A landscape with many valleys, sampled at points; each row gives a point and its height.
A ball rolls from a point to the lowest of its 6 nearest points, and stops where none of them is lower. Distance is the straight distance between rows; heights are no part of it.
Z_645: [-17  21  49 -10  47   1  25 -16  -1  14   4 -25  -5  23 -11  47  41  -3
  31  -9   2]  height 523
Z_200: [  3  -4  18  13 -30  25 -34  61  14  39  -1 -52   5  -2  62 -13  21 -10
 -41  10   5]  height 509
Z_151: [ -2 -19 -27   5  32 -27   0  -9 -21   3  29  -1  19  -7   7  -1 -41  14
  -1  10  16]  height 400
Z_879: [ -5  -9  17  21 -38  19   6   3   6  20  -7   0  16  24 -14 -41  34 -35
  -9  -3 -11]  height 362
Z_738: [ 28 -41  -8   8  23   3   0   6 -16  17   7 -31   3 -18  10 -14  -8   5
 -10   5   6]  height 463
Z_808: [-35  29  37  -9  10  10  26 -25   7  14  15  23  11  20 -42  20   4 -21
  15  -8 -16]  height 684
Z_103: [  1  22 -15  -5  -8  14   0 -31   6 -65  -7  71 -21 -17 -46   9 -35  13
  -9   3 -38]  height 848
Z_472: [ -7  42  48  10  25  22  21  -8  19  -5 -11  -1 -40  13 -30  35  59  -9
  28 -28 -28]  height 454
Z_66: [-28  22  25  15 -52  13   5  22   7  34 -34   3  21  50  10 -25  54 -36
 -10 -10 -15]  height 402
Z_755: [-35  52  28 -34  15 -15  15 -35  -4  12   3  16  27  30 -38  47  36 -24
  42 -33  -6]  height 675
Z_953: [ 21 -25 -23  -2 -16 -13 -36  11 -15  17  13 -16  12  -8  28 -26 -20  14
 -18   7  25]  height 425
Z_351: [-29  43  34   6  43  27  -7 -32  -8 -43   7  56 -32   4 -36  59 -30   4
  -2   5 -49]  height 734
Z_587: [  3  -6  40  32 -38  18  23  39  20  22 -43 -24   0  36  29 -23  64 -25
 -29  17 -20]  height 98
Z_559: [ 49 -23 -13  -1 -20   1  10  20   1   4 -27 -25   0 -14   6 -31  16   3
  -5   5  -3]  height 543
Z_36: [ 13 -24 -14   2 -22   9 -27  12   1  16   6  -7   6  -5  21 -32  -9 -11
  -7   1  16]  height 371
Z_348: [  8 -42 -23   5  52 -27  16  17 -24   4  24 -37   7 -26  32   5 -21  35
  -1  15  28]  height 449
Z_459: [-37   0  12   2  37  12  17 -22  -6  10  36  35   7  20 -35  13 -12 -17
   1  -7  -2]  height 615
Z_876: [ 11 -23 -33  -2   3 -18 -29   9 -17  -9  22 -15  12 -22  31 -29 -26   6
 -13  -8  29]  height 383
Z_901: [-30  16  39  -8  73  -9  30 -16 -18   1  23  -4  -7  19 -26  53  21  -3
  27 -15  -4]  height 624
Z_219: [-22  14  43 -12  37  -5  18 -10  -1  33  13 -25  14  20  -1  33  38 -16
  22 -21   8]  height 540
Z_480: [  1 -11 -54 -13 -23 -32 -35  19 -15  13  11 -20  -2 -28  42 -19 -20  25
  21   9  57]  height 170
Z_211: [-13  -8   7   4 -22  21 -27 -13   3  12  28  20  20  13  -3 -28 -22 -23
   3  -4   5]  height 530
Z_380: [ 11   4  -4  -1 -16  15  13 -22  11 -28 -16  21   1  -6 -34 -27  -6 -17
  -2  -2 -33]  height 655
Z_663: [ 16 -19 -30  -9  19 -38   7 -20 -12 -25  -5  10   0 -23  -9   8 -40  38
  23  17  13]  height 394
Z_799: [ 12 -16 -33  -8 -49 -11  -6 -17   7 -16 -20  41   5  -9 -12 -41 -24  -2
   4   2   9]  height 420
Z_417: [-19   8  29  -5  25   9  10 -24   1   2  16  30  16  22 -43  19   6 -24
  12 -21 -26]  height 593
Z_825: [-13 -11   0  14  61 -27  28 -10 -16 -29  32  19   6 -10 -19  22 -42  15
  13  16  -6]  height 452
Z_921: [ -7  33   7  -4  23  26   2 -24   4 -57  10  68 -22  -8 -49  37 -40  15
 -23   1 -40]  height 809
Z_72: [ 40 -26  12  17   1  10  29   4  20   2 -29 -42 -16 -12   0   1  36  -9
 -13   2 -21]  height 510
Z_793: [ 18 -23   1   7 -40  22  10  -5  17  -3 -15  -5   3   4  -9 -45  -2 -23
 -10   4 -15]  height 131
Z_966: [ 16 -26  -4   2  15  -3   1   9 -14  16  14 -23  20  -2  18 -19 -16   0
  -4   4  12]  height 508
Z_479: [  4  -5 -34  -7  30 -50  10 -22   9 -34  -2  20  -5 -21 -19  24 -46  36
  11  27  14]  height 447
Z_403: [  5 -24  15  -5  59   2  12   6 -15  21  22 -32  -3  -1  12   9   0   1
   1  -2   7]  height 538
Z_843: [  5   1  37  13   4  20  33  -6  21   1 -23 -21 -19  21 -29  12  52 -14
   1 -13 -35]  height 322
Z_248: [ 29  11 -24   7   9  -5  12 -17   0 -44 -17  26 -19 -13 -26  15 -31  44
   9  14 -11]  height 520
Z_82: [-10 -10 -43  -7  -5 -30 -48  32 -36  -5  37 -27   9 -25  63 -21 -30  23
  -2  14  51]  height 315
Z_599: [  9 -38  10   2  62  -4  16   6 -14  20  17 -44  -5 -15  28  15   9   2
   1  -2  10]  height 658
Z_94: [ 14   6 -14  -6  12  -2  14 -24   0 -45   0  35  -8 -13 -38  14 -42  15
  -5  10 -12]  height 516
Z_494: [ 32 -28  21  14 -11  16  16  29   4  30 -23 -50  -7   4  40 -14  41  -8
 -26   5 -14]  height 470
Z_190: [ -7  10 -13   8  52 -18   9  -7 -16 -51  20  40  -7 -15 -31  38 -56  33
   5  32 -11]  height 480
Z_925: [-45  44  29  -6  60   4   5 -19 -11 -39  32  60  -8  16 -43  72 -30   1
   1  18 -28]  height 713
Z_707: [ -4   2  28  18 -20  23  31 -12   6   9 -24   0   8  33 -24 -28  36 -20
  -4 -17 -27]  height 361
Z_305: [ -1  -5  26   3  23  10  21  -8   5  19   6  -8   3  16 -18   7  28 -22
   4 -15 -17]  height 295
Z_209: [ 35 -30  14   5  17  10  16  17  -1  24 -14 -39  -4  -4  22   3  19 -16
  -9  -1 -10]  height 185
Z_845: [ 19 -13 -49 -18 -61 -24 -31  10   4  12 -26  -2  -5 -16  23 -45   7  33
  18   3  31]  height 306
Z_956: [ 12 -11   9   5   2  17   8 -25   9 -24  -3  16   1  -1 -42 -10 -14  -1
  -1   1 -29]  height 782
Z_271: [ 11  -2 -44  -9 -71 -15 -61  34  -1  -6  -8 -24 -18 -20  41 -27 -11  12
  -2   2  49]  height 380
Z_997: [ 18 -24 -31  11 -56   7 -19  -3   5 -10 -19   9  21   8   5 -51  -8 -16
  -9   5   1]  height 384
Z_460: [  9 -23  13  13  39   4  22  -5   0   1   6 -24 -13  -3  -9  21  18   2
   5  -2   2]  height 386
Z_284: [ 28 -39 -33  -2  22 -14   9  -1 -13   1   2 -12  -5 -37   6   0 -21  34
  15  14  10]  height 354
Z_233: [-26  18  34 -13 -24   3   4 -11   4  47  -2 -11  30  39   0   1  55 -22
  27 -18  -2]  height 505
Z_501: [ 26  13  16  28  22  26  16 -10   0 -32  -9  -8 -28 -10 -31  27  19   8
  -7  -2 -33]  height 359
Z_172: [ -2   8 -36 -17 -11 -16   2 -34  15 -33   7  53   7 -25 -39   8 -43   9
  -3  13  -2]  height 473
Z_325: [-31  61  37  -4 -13  22  26 -24  21 -24 -20  42 -21  35 -47  35  39 -13
  18 -24 -46]  height 799
Z_816: [-39  21  37 -20   7 -11   6 -23   1  32  19  11  31  29 -17   9  21 -20
  25 -23  13]  height 507
Z_585: [-10  17  39   9 -15  15  22  -4  21  18 -25   4  10  37 -20  -5  46 -28
   8 -20 -20]  height 254
Z_757: [ 30 -15 -26   6 -55   1 -37  60   8   8   1 -48 -15 -20  66 -27   6  -1
 -32  16  26]  height 275
Z_218: [-37  24  34 -10 -26  18  16  -7  11  20  -4  31  29  45 -40 -11  32 -38
  10 -20 -26]  height 409
Z_276: [-32  37  37 -15  59  -8  24 -26 -12   0  17  21  -6  22 -28  50  17   0
  28  -9 -13]  height 631
Z_486: [ -4  -6   3  12 -39  15  -8  -6   6   4  -6  17  25  27  -1 -44   9 -39
 -14 -11 -17]  height 411
Z_393: [ 19 -16   5  25 -54  23 -18  36   9   9 -18 -35  13  16  39 -55  28 -19
 -40  24  -8]  height 334
Z_69: [ -5  -1 -29  -4  39 -54  24 -13  -6 -46  19  24  -3  -7 -14  34 -59  46
  17  39  -2]  height 407
Z_207: [-21  11   3   8 -25  24 -41  27  -3  29  30 -44  21   8  54 -19  13 -13
 -29   2  20]  height 506
Z_55: [  5 -31   9   4  24   9  -2  25 -17  38   6 -43  -2  -6  37   0   8 -15
 -16 -10   8]  height 515
Z_476: [  3 -18 -61 -11 -37 -30  -2 -24   1  -3  -5  40   8 -22  -4 -19 -46  10
   6   2  27]  height 345
Z_404: [ -1  30 -24  -1  -4 -19  -3 -29  13 -68 -21  66 -24 -35 -33  23 -51  47
   3   9 -22]  height 575
Z_768: [-15 -16 -33 -12  11 -22  -3 -27  -9  -7  21  43  25 -16 -21   2 -54  -5
  -5   7  10]  height 357
Z_839: [ 11  -8   0  22 -49  26 -22  58  15  22 -16 -55  -8   2  58 -30  22  -7
 -47  22  -7]  height 398
Z_355: [  4  10 -52 -20 -71 -28 -67  57  15  29 -20 -39 -35 -43  55 -20  15  31
   2  17  61]  height 417
Z_319: [ -4 -14  38   8  16  13  19   1  12  31   8 -26   3  15   3  -2  44 -19
  10 -14 -14]  height 335
Z_945: [  9  20  -6  16  14  23  -9 -20   4 -65 -16  45 -30 -16 -38  25 -33  22
 -14  10 -37]  height 694
Z_394: [  7 -14 -49  -5 -67 -28 -38   4  -8   1 -12  15   6 -10  19 -37 -22   8
  10  -1  33]  height 153
Z_193: [-18  25   1  -5  14  23   8 -33  21 -40   7  57   5  -2 -44  30 -36  -4
  -5  10 -28]  height 700
Z_566: [ 13 -35 -39  -5  15 -33 -11  28 -22  14  21 -19   5 -19  42 -11 -24  24
   4  10  38]  height 341
Z_780: [-18   5  45 -17  47  -2  27   7 -13  43  -2 -36   7  19  32  29  48  -7
  28 -18  12]  height 646
Z_641: [-13  -7  14   6  46   1  16  -7 -16   6  28   2   6   7  -7  15  -8  -8
   6 -11   7]  height 418
Z_146: [-21  -5 -39 -20  10 -21  13 -40  16 -30  19  72  22 -24 -26   4 -74   4
  -7  25  -1]  height 410
Z_554: [ -3  -3  40  -2  -2  14  -7  51   4  67 -10 -58   5   9  70   9  57 -22
  -9  -1  11]  height 838
Z_790: [  0 -15 -44 -12  -1 -36   1 -35  11 -31   2  56  14 -20 -21  11 -54  26
  16  15   4]  height 458
Z_886: [-22  16  42  13 -50  15  -3  23   2  42 -12 -18  25  40  24 -17  56 -34
  -9  -6  -3]  height 303
Z_83: [ 11 -12  29  -1  43   9  28  19  -1  31   6 -56  -1   5  17  20  37  -2
   8 -11  -5]  height 664
Z_954: [-48  25  21 -16  33   2   8 -29  -4  -9  36  48  13  26 -53  37 -14 -14
   6  -8 -19]  height 650
Z_541: [ 10  -1 -20   0  42 -20  14 -19  -2 -42  14  26 -10 -13 -30  26 -39  35
  -3  17 -11]  height 382
Z_238: [-39  24  36 -11  30  -7  16 -21 -10  16  21  -1  17  17 -21  31  27 -13
  28 -24   6]  height 637
Z_345: [-35  -2  23   8  -6   9 -29   3  -8  29  35   6  25  24  15 -20   2 -27
 -13 -14  31]  height 609
Z_695: [ 25 -15 -43  -9 -56 -25  -5  -4  14   1 -28  -1 -18 -23  -1 -36 -16  12
  16  -1  18]  height 318
Z_636: [ 13  -5 -44 -19 -31 -19   7 -31  11 -34 -26  44   0 -28 -37 -20 -30   8
  16 -13   4]  height 503
Z_100: [ 46 -17  -9   3  12   0  18   1   0 -17 -24 -17 -21 -16 -14  -8   3  12
  -1   6 -14]  height 562
Z_846: [ -3  -4   2  13   3  15 -14   6  -9  16  27  -2  22  15   8 -17  -6 -23
  -8  -5   6]  height 437
Z_575: [ -5  -9 -52 -10 -34 -14 -37  -9 -10  -6  11  34  24  -3   7 -23 -53 -17
  -2   0  32]  height 264
Z_382: [ -7  40  14   3   7  46   9 -22  11 -46 -11  48 -23   0 -51  19  -8  -2
 -13  -3 -49]  height 691
Z_310: [-32   6  44   2   3   3   6  11  -1  49  -3 -28  27  25  35  -2  45 -24
  15 -17  17]  height 569
Z_130: [ 27  -9 -38 -21 -10 -33  15  -6  -1 -15 -30  10 -23 -34 -20   2  -4  46
  21  11  12]  height 239
Z_62: [-11  22  -9   8  53 -32  18 -21  -5 -55  24  49   1  -6 -28  46 -66  19
  -6  30 -23]  height 603
Z_783: [  3  -6  15  -1  19  13  24 -15   8   7   6  -2  -1   8 -21   2   5  -8
   7 -27 -16]  height 355
Z_685: [  4  27  15   5  10  38   2  -7  -1 -35 -10  19 -29   0 -45  28  17   5
  -6 -10 -38]  height 497
Z_327: [  2  -9 -23  -4  32 -12  16 -27  -8 -28  20  32  14  -7 -28   6 -50   6
  -2  11  -5]  height 110
Z_958: [ 20   5  23  31 -54  27 -15  76  15  30 -29 -55 -13  14  73 -31  32 -15
 -54  22   6]  height 483
Z_430: [ -2 -15 -40  -5   7 -41  -6 -12  -7  -9  18  36  20 -16   5  -4 -56   2
  -5  13  21]  height 393
Z_782: [-12  30  17   8  31  19  12 -21   8 -29  10  38  -8   6 -47  29  -6  -1
  -5   0 -25]  height 581
Z_633: [  8  -4 -12  -2 -20  11 -42  36  -8   8  22 -41   0 -10  53 -25 -13   1
 -32   6  36]  height 276
Z_817: [ -5   1  19  21 -46  24 -14  30   7  30   2 -27  12  40  31 -37  29 -27
 -20  -4  -8]  height 105
Z_499: [ 51 -17 -13   4  20  -1  21  -6  -9 -21 -11 -26 -29 -29 -21  21   4  39
  10   4 -21]  height 667
Z_383: [ 19 -20 -35 -12 -36 -21   2 -18   8 -17 -12  26  -5 -11 -21 -27 -23   6
   8  -1   1]  height 401
Z_475: [-14 -15  27  -3  20  -1  10 -16  -5  26  20   4  20  20 -10   2  22 -24
  17 -21  -2]  height 117
Z_110: [ 11  14  42  17  18  18  25   6  10  -5 -25 -20 -28  11 -28  29  61  -5
  11 -13 -32]  height 387
Z_630: [ -5   1 -10  -2  -9   5 -48  58 -13  -7  40 -54  -7 -25  73 -14  -6   3
 -33   2  39]  height 251
Z_696: [-12  25  23   3  33  19  16 -21   3 -15   1  10 -11  13 -34  21  14  -2
   9 -17 -22]  height 462
Z_10: [ 10 -22 -47  -1  15 -38   6   4 -22   5  16   0   7 -23  27  -8 -32  17
   7  15  30]  height 307
Z_333: [ -3  17  33   9  14  25  12 -28  17 -16 -10  23 -11  16 -43  17  22 -21
   8 -17 -33]  height 573
Z_932: [ 15 -16 -32   1  52 -56  25   4 -20 -26  24   2  -1 -13   5  24 -45  52
  21  21  19]  height 308
Z_414: [-29  53  42 -16  -3  18  21 -33  17 -15 -18  33  -5  31 -64  21  32 -24
  24 -29 -38]  height 757
Z_941: [ -9  -9  39   1  19   4  28  10   8  44 -16 -45   7  17  18   0  48 -18
   8 -18   2]  height 434
Z_581: [ 23 -12 -47  -1  -8 -24   0 -15   2 -15  -7  22  -9 -23 -22  -8 -30  13
  15  -1  11]  height 274
Z_505: [  8 -28   7  -1   8  30  -4  21  -2  43   9 -42   5   2  38 -14  18 -21
 -12  -3   1]  height 419
Z_616: [ 42 -30 -45 -14 -37 -19 -11  11  -3  11 -27 -18 -17 -24  16 -34  -2  17
  15   0  16]  height 408
Z_724: [ 18 -24 -48  -8 -51 -23 -22  14 -10  12 -11  -4   1 -27  36 -33 -13  26
   9   7  48]  height 248
Z_684: [-15  23  43   1  33   4  23  -7  15  17  -7 -19 -13  18 -16  38  46 -18
  30 -27 -16]  height 468
Z_905: [  9  -3  29   8   2  31  22 -16   5  21 -17 -12  -1  11 -18   1  38 -14
  10 -15 -16]  height 358
Z_287: [ -1 -13  20   4  28   1 -10  12 -23  30  28 -35  19   2  33  -9   6  -8
  -8  -8  27]  height 541
Z_402: [  0 -14  -2  -5  44  -8  17  -5 -19  17  27 -22  12  -8   3   8 -12  -5
  -3  -8   6]  height 514
Z_741: [ 27 -12 -39 -25 -19 -34   6 -12  -5   1 -14   7 -17 -27   4  -6 -26  30
  15  -4  24]  height 40
Z_48: [-36  46  31 -13  40  13  14 -30  -3 -13   5  25 -13  23 -39  55  10 -15
  14 -20 -18]  height 552
Z_714: [-32  19  36  -4 -20  18 -17  21   6  51  14 -39  24  34  40  -6  44 -34
   2  -7  11]  height 495
Z_969: [-10   9 -15   1 -12   2 -55  16 -23   0  42 -23  11  -7  43 -24 -25 -13
 -18   1  34]  height 406
Z_851: [ 19 -26 -26   2 -27  -7 -13  -8  -1   3  -3   3   2 -11  -3 -37 -27   4
  -2   6   5]  height 438
Z_225: [ 18 -26 -41 -14  36 -59  22  10 -20  -7  10  -7  -9 -34  15  15 -37  57
  24  21  25]  height 199
Z_708: [-18  25  36   8 -25  36 -33  60   5  31  31 -68   0   2  80  -2  23  -8
 -43   3  14]  height 756
Z_399: [ 24 -34   9   8  57   2  20   3 -10   8   7 -40 -10 -18   7  23  11  15
   8   2  -3]  height 604
Z_512: [-21  61  34  -2   7  53  -7 -25  -3 -50 -28  64 -43  16 -52  40   5  -6
   0 -16 -50]  height 758
Z_665: [ 36 -30 -29   3 -40   4  -9   0   8  -1 -24 -15  -6  -9   6 -48  -2  -2
 -11   2  14]  height 492
Z_761: [  2  18  30  14  47  20   6 -13  -2 -14   4  -4 -20   2 -35  37  13   2
  24  -8 -19]  height 479
Z_982: [-20  15  20  12 -30  23  30 -15  14  -8 -29  10   2  29 -45  -5  38 -26
  -1 -15 -34]  height 518
Z_432: [  0 -27 -49  -9  11 -41 -22  19 -39   8  23  -7  10 -21  44 -17 -31  30
   3   7  52]  height 293
Z_54: [-18  13  37  34 -54  30  -9  61  21  49 -26 -54  -4  32  62  -4  55 -19
 -37  23   2]  height 512
Z_6: [ -1  -6  31  14 -13  20  15   5  24  22 -28 -26   4  38  -1 -16  69 -21
  -3  -8 -23]  height 132
Z_668: [ 11 -37 -11  -4  45 -18   0  29 -29  19  30 -39   5 -15  53  -3 -15   8
  -7  -3  36]  height 416
Z_395: [-33  34  27  11 -46  13  32  -3  22  13 -31  16  37  54 -35 -31  60 -43
  -2 -11 -32]  height 535
Z_899: [ 14 -20  -5   6   7   9  -6 -13  -7   4   4   9  14 -12  -7 -15 -15 -16
  -6  -7   1]  height 529
Z_797: [-10   0  42   7 -14  30   0  36  -1  51   1 -46  12  22  62   1  50 -31
 -19  -5  12]  height 674
Z_212: [ 25  -5 -29  -3  22 -25   6  -7  -6 -41  -7  12 -19 -30 -19  27 -36  42
  15  23   6]  height 436
Z_467: [ -3  38 -31  -3  19 -19   2 -21  -4 -68 -18  63 -23 -30 -24  49 -55  61
   8  39 -16]  height 597
Z_328: [-39  43  32 -26 -34  -5   9 -19   5  34  -7  14  45  46 -13  13  37 -36
  28 -33   5]  height 539
Z_592: [ 15 -14 -13   8 -39   9 -36  37   3   8  -5 -35  10 -13  46 -33  -1  -5
 -21   3  18]  height 356
Z_640: [  2  -9  -5  19 -44  18 -30  29  -2  13  -2 -34   6   4  41 -30   2 -18
 -25   1   8]  height 404
Z_51: [-21  -5  -5   6 -36  21 -11 -17   4  12  15  29  27  19 -24 -34  -6 -42
 -10 -15  -2]  height 489
Z_986: [ -7  -1   7   0  51   7  19 -10   3  -5  19  15   1  -8 -32  18 -22  -6
   1   0  -8]  height 460
Z_121: [-15   7  10 -11 -15  19   9 -33  11 -15   9  42   7   1 -54  -1 -14 -27
 -14  -8 -27]  height 670
Z_698: [ 10 -20  21  18  -3  24   9  16   6  35 -10 -24   4   7  19 -19  27 -28
 -14  -8  -4]  height 360
Z_473: [ -5 -25  -9  -2  21   8 -27  36 -26  16  19 -51  12  -1  65 -27 -10  -5
 -28   0  34]  height 366
Z_781: [ 17 -28  18  16  -5  20  -1  25   6  37 -17 -43   2  14  42 -21  23 -25
 -26   8 -11]  height 403
Z_697: [ 20  -4 -40 -15 -51 -26 -43  32  -5  25 -22 -28 -21 -25  52 -19   3  36
  21  13  45]  height 343
Z_364: [ 18  -7  31  19  20  13  17 -15  11 -15  -9 -14 -18   2 -26  11  22  -2
  -2 -13 -28]  height 215
Z_250: [-28  79  38 -18   9   9   0 -26   4 -26 -23  37 -29  36 -52  80  32  -7
  36 -28 -29]  height 696
Z_809: [ 28 -25   6  12  19  12  15  -7   3   1  -4 -19  -1 -13 -12  -5   2   4
   0   0  -6]  height 482
Z_162: [ 38 -28  18  22 -19  13  19  31  12  26 -24 -28  -7  14  21 -25  46 -15
 -25   6 -24]  height 323
Z_425: [ 29 -28 -46  -9  -5 -37  11  20  -7   7 -19 -16 -25 -36   1 -10 -10  53
  20  23  23]  height 237
Z_91: [  3  -4 -51   2 -38 -16 -52  11  -9 -11  18  -5  -4 -25  34 -20 -35  11
   1   8  47]  height 273
Z_155: [-18  70  52   1  -2  44   7 -23   7 -39 -27  31 -46  30 -47  30  45   0
  20 -32 -44]  height 790
Z_124: [-10  47 -14  -8   3  -1 -17 -18  -7 -78 -28  82 -25 -26 -32  40 -57  43
  -7  29 -33]  height 697
Z_197: [ 29   6 -41 -15  11 -48   8 -16  -4 -10 -21   6 -36 -43 -22  18 -12  72
  35  13  16]  height 342
Z_253: [-11  -2  -6   1 -31  20  19 -21  22 -23  -7  36  15  16 -41 -34  -6 -30
 -15  -4 -22]  height 594
Z_152: [ 40 -24 -33 -13 -44 -13 -26  36  -2  17 -32 -37  -3 -20  51 -30   9  25
  -3  12  25]  height 363
Z_247: [  4   2  52   2  34   8  33  -6  13  15  -9 -37 -30   9  -3  32  52  -8
  13 -10 -11]  height 566
Z_483: [ 14  -2  -9  -2 -18  10 -58  60   6  14  24 -68   0 -22  73 -10   3   8
 -24   0  26]  height 95
Z_309: [-31  29  55   3 -42  22 -27  48   8  49  15 -55  11  25  69 -11  43 -13
 -16   1  17]  height 754
Z_9: [  7 -14  38  38 -37  20   5  54  17  49 -30 -48   2  19  61 -22  54 -25
 -38   6  -9]  height 336
Z_943: [-32   8  11  -7  39 -10  10 -40   6 -31  26  63  13   5 -43  31 -48  -6
 -12  15 -19]  height 728
Z_610: [  4 -15  11   7 -16  15 -10   6  10  26   3 -19  14   8  21 -38  20 -17
 -18   0  -1]  height 280
Z_787: [  7  -3  20   8  79 -18  19   5 -22  -8  21 -20 -10  -5  -9  32  -8  16
   5  -2   2]  height 668
Z_424: [ 25 -13 -34   2 -72  -4 -46  51   8   1 -34 -44  -3 -10  52 -43   7  10
 -22  17  18]  height 353
Z_33: [ 19 -31 -48 -21  -9 -39  -5  13 -13  23 -12 -14  -7 -35  30 -19   0  48
  20  16  47]  height 317
Z_330: [ -6  12 -50 -17 -36 -42 -61  26 -20   3  22 -36 -10 -29  53 -12 -28  23
   7  -1  64]  height 340
Z_111: [  6  34 -32 -19  -2 -17  -3 -26   8 -60 -22  68 -43 -35 -40  28 -41  52
   9  13  -9]  height 171
Z_280: [-51  63  40 -15  30   8   0 -35   5 -17   6  55   0  27 -53  66   1 -12
  17 -18 -33]  height 625
Z_79: [-40  62  40  -3  24  30 -14 -23  -2 -38   2  68 -33   9 -47  70  -2   0
   9  -8 -40]  height 685
Z_360: [-34  29  32  -1 -46   9 -14  -7   4  31   0  -1  30  52   3 -12  47 -40
   7  -9   6]  height 430
Z_598: [-23  31 -25 -13  19 -18  -4 -31  12 -69  -2  80   0 -19 -37  49 -67  27
  -9  37 -24]  height 173
Z_178: [  2  -5 -44 -16 -58  -9 -17 -33  11 -25  -7  58   5 -22 -23 -38 -33   0
  10  -1  20]  height 433
Z_718: [-10 -16 -18  -8  16  -9 -19   9 -19  14  30  -3  21  -5  23 -15 -38  -9
 -12  -4  30]  height 487
Z_132: [ 44 -37  -9   0  19   4  17  12  -1   0  -6 -42  -3 -12   2  -2  15  18
  -3  10  -9]  height 517
Z_722: [  9 -30 -43  -9  41 -54   7  13 -15   2  10 -10  -5 -31  13  11 -34  40
  28  26  31]  height 278
Z_900: [ 15 -29 -24 -15   3  -8 -27  29 -13  24   6 -33   8 -13  60 -19 -16   7
 -14  16  33]  height 372
Z_274: [-11   7  27  11 -13  20 -33  51   0  33  17 -50   5  12  57 -13  34 -15
 -24  -5  21]  height 632
Z_991: [ 20 -12 -51 -20 -17 -35 -11   4 -14   3  -2   4   8 -20  27 -21 -36  22
  21   6  45]  height 216
Z_58: [-18  -7  -6  -6  27  -5  -1 -30  -4   4  34  24  28  12 -18  -8 -33 -22
  -9  -8   9]  height 501
Z_291: [ -8  32  39   4  -7  22  35 -13  21 -11 -40   3 -17  32 -38   3  57 -15
  25 -24 -41]  height 388
Z_23: [-25  42  32   3 -18  22  34 -21  17 -13 -31  31  -5  27 -54   5  32 -25
  10 -15 -44]  height 619
Z_798: [-36   7  17 -10   0   4  -8 -36   4  21  31  41  34  35 -21  -3 -12 -33
  -4 -10   1]  height 570
Z_503: [ 34 -24 -28  -1 -12  -7  18 -13  -2 -15 -21  -3 -15 -25 -11 -18  -2  14
   5  -2  -4]  height 469
Z_804: [ 32 -27  18  13  -7  18  24  -1  15  18 -13 -29  -9  -6  -8   1  26 -10
  -8  -8 -28]  height 444
Z_381: [  3 -15 -40   8  35 -49  16 -14 -16 -29  17   7  15 -19  -2   5 -49  43
  20  13  11]  height 346
Z_131: [ 24  19 -25  -9 -19 -17   8 -27   8 -51 -16  43 -25 -33 -28   0 -30  31
  15  10 -12]  height 602
Z_513: [-10  -8 -25  -1  -1  -3  -8 -38   3 -12   5  42  25   1 -23 -11 -35 -12
 -11  -6  -5]  height 405
Z_520: [ 16 -17   4  16 -39  29 -11  54  10  26 -27 -41   1   0  54 -35  31 -12
 -37   8  -7]  height 435
Z_733: [-31  -8 -31   0 -12   0 -30 -15  -3  -8  34  33  31  -1   0 -19 -51 -24
 -23  -2  26]  height 364

Call two points neighbours if one is among the 6 nearest of the other. Go from one point of each pair to the other, from neighbour to neighbour, staying as low as possible. Name the highest point that can't be avoided.
Z_483 and Z_327 | Z_733
Z_364 and Z_483 | Z_592
Z_364 and Z_475 | Z_305
Z_475 and Z_817 | Z_843
Z_741 and Z_480 | Z_991

Where does a ball stop that starts at each point below?
Z_325 | Z_587
Z_23 | Z_587
Z_280 | Z_475
Z_414 | Z_587
Z_954 | Z_475
